Points, in no order, along strands that fork, close into loops and pass close to each other.
In the rows, 128 means zero.
Two points are linked if the straight distance between their rows is under 71.6.
tiv: [117 119 108 125 107 117 182 142 157 180 159  93 124 143  75 106 144]
Rak: [143 104 157 162  67  87 188 114 158 186  81 115 100 132 140 140 144]
pesuf: [153 109 146  97 143 201  97  75 100 107  91 151 142 114 161 123 105]
Levuv: [100 145 137 154 135  79 113 171 121 145 182 189 100 150 119 141 186]
Kenur: [135 108 102  91 132 180 151  42 112 105 128 122 113 111 138 145  99]
kupel: [139 103 148 160  73  98 204 127 163 192 107 107 104 131 119 119 146]
vis: [145 112 173 158 130 134 143 166 153 133 158 185 127  78 121 106 148]
Vef: [ 98 148 110 112 133  94 130 147 138  78 130 111 162 103  96 124  84]
lozin: [139 167 143 133 125 169  93  62  82  92 144 110 143 120 151 150 121]
peg: [132 183 114 161 113  86  94  91  98 105 158  69 121 143 150 174 125]
gukez: [109 119 106 113 125 110 148 159 144 115 118 112 152 116  94 108 104]
gazep: [149 101 128  91 163 208 105  89 107  98  81 148 132 131 164 114 107]
Kufo: [135 108 144 142  88 117 204 148 170 200 122 108 112 135 105 107 151]
puro: [ 81 147 108 101 169 134 132 178 130  68 153 139 160 118  79  92  96]
Ter: [121 127 142 133 134 123 141 189 149 165 169 168 103 132 115 121 168]
kufe: [123 161 107 157 103  72 108  96 114 113 145  82 130 131 137 170 118]
dap: [157 103 171 176  97  85 162 120 164 133 140 150 135  78 123 114 123]
Lim: [139 143 128 124 123 184 113  36  89  92 142 124 137 116 148 147 114]
Kovi: [108 105 111 101 132 130 170 168 163 168 109 100 135 150  88  85 123]
lera: [137 200 141 155 124 143  84  69  85  77 161  84 143 129 154 158 118]
dukot: [115 126  74  74 157 203 136  81  95 111 124 101 115 152 135 132 124]
kevit: [131 193 120 166 118 110  90  75  84  95 174  65 122 143 155 171 129]
Mimat: [119 132 145 154 138 109 133 173 139 152 189 176 101 131 123 133 179]
ritar: [ 81 161 109 106 159 118 133 162 133  55 152 131 161 102  82 107  87]
sez: [116 116 119 106 154 145 147 201 158 151 145 141 125 137 101  91 142]
Nulap: [142 119 125 164  87  65 136 104 135 147 119 102 122 124 134 154 133]
muki: [ 96 130 110 107 169 146 126 191 138  91 147 148 158 122  94  82 114]
baret: [128 122 151 136 153 143 123 188 142 121 160 188 129  97 118 107 150]
Fuzo: [162 107 174 179  88  66 129 108 151 122 127 143 140  83 134 137 103]
golil: [112 132 100 140 109 105 181 128 151 163 186  90 122 139  77 111 135]
totuk: [160 124 161 137 108  93  84 123 130 128  75 136 148 104 158 153 115]
Fepu: [150  96 117  97 173 210 117 106 120 121  69 144 115 154 172 114 121]
guvi: [156 140 158 121 124 162  75  97  95 119 102 138 146 116 167 151 122]
pidad: [111 146  86  85 159 179  90 120  92 107  93  94 132 173 151 137 126]
tovo: [112 131  96 160 103  75 175 105 146 146 192  72 117 144  86 122 130]
gol: [163 114 164 129 109 103 103 131 130 140  53 141 135 108 161 147 117]
difud: [112 103 103 107 139 123 159 170 158 143 102 109 148 135  93  85 112]
Dorak: [112 136 153 138 152 134 104 184 124 107 166 197 137 101 115 110 149]
rikek: [ 90 144 135 132 145  86 105 190 113 137 153 200 116 145 116 135 180]
Tud: [143 116 123 108 129 181 133  36 103 103 136 133 122 108 145 147 110]
zagi: [153 102 144 113 141 148  93 138 126 141  34 142 121 149 178 138 127]
raf: [110 143  90 170  99  57 168  93 135 129 193  62 109 149 102 131 120]
relos: [124 117 132 129 104 129 192 158 168 211 150  99 106 147  88 104 147]
pif: [ 91 132 121 108 169 133 108 211 130 127 155 183 120 149 109 105 154]
Dotad: [112 155  95 163 100  50 135  96 122 118 167  70 117 138 116 154 120]
zug: [157 128 160 111 129 189  85  76  91  99 106 151 156 114 163 130 110]
bibo: [104 121 112 104 170 153 128 201 147 122 150 151 136 139  97  87 132]
ked: [154 103 132 109 168 185  93 127 121 130  50 145 118 161 180 126 129]
lotot: [ 90 133 132 116 155 107 101 211 123 136 139 197 114 148 116 121 167]
lelok: [147 111 144 158  83  79 150 104 138 170  88 116 110 130 146 153 146]
kod: [106 145  72  69 175 204 111 101  94 105 105  95 126 173 142 127 116]
valu: [160 103 160 120 120 125 107 139 129 147  36 145 120 132 174 146 131]
Buse: [169 116 174 162  89  65  98 111 141 119 104 148 143  91 152 151 101]
zate: [133 135 113 149  98  77 113 101 124 139 121  96 124 133 140 167 133]
Bep: [116 115 115  99 140 145 164 188 160 174 149 118 121 149  84  90 139]
Lur: [160 143 149 137 113 118  68 113 109 118  96 131 150 110 164 158 113]
sepof: [119 113  81  74 153 197 148  63 107 103 125 112 115 134 133 137 104]
lorig: [127 135 104  99 141 168  89 112  93 125  91 112 127 151 160 150 135]
dis: [153 101 174 171 114 111 160 145 162 131 150 165 133  74 116 109 128]

A fork is a point with three links, a tip a point with one. Leave the first point through the second and follow the links. Name the first fork or tip that comes.
lelok, Nulap: kufe
difud, Kovi: bibo
bibo, pif: Ter
Kenur, sepof: lorig
Dorak, baret: totuk
totuk, Buse: Dorak

A tip is a point with one link. Name the tips that can be reached along the links from each point below, in the order of the rows.
Vef: Ter
valu: Dorak
Lim: lorig

How many points has the smallest loop of links through each point below? Write - if it is on no loop.
zate: 13
ked: 11
puro: 10
pif: -
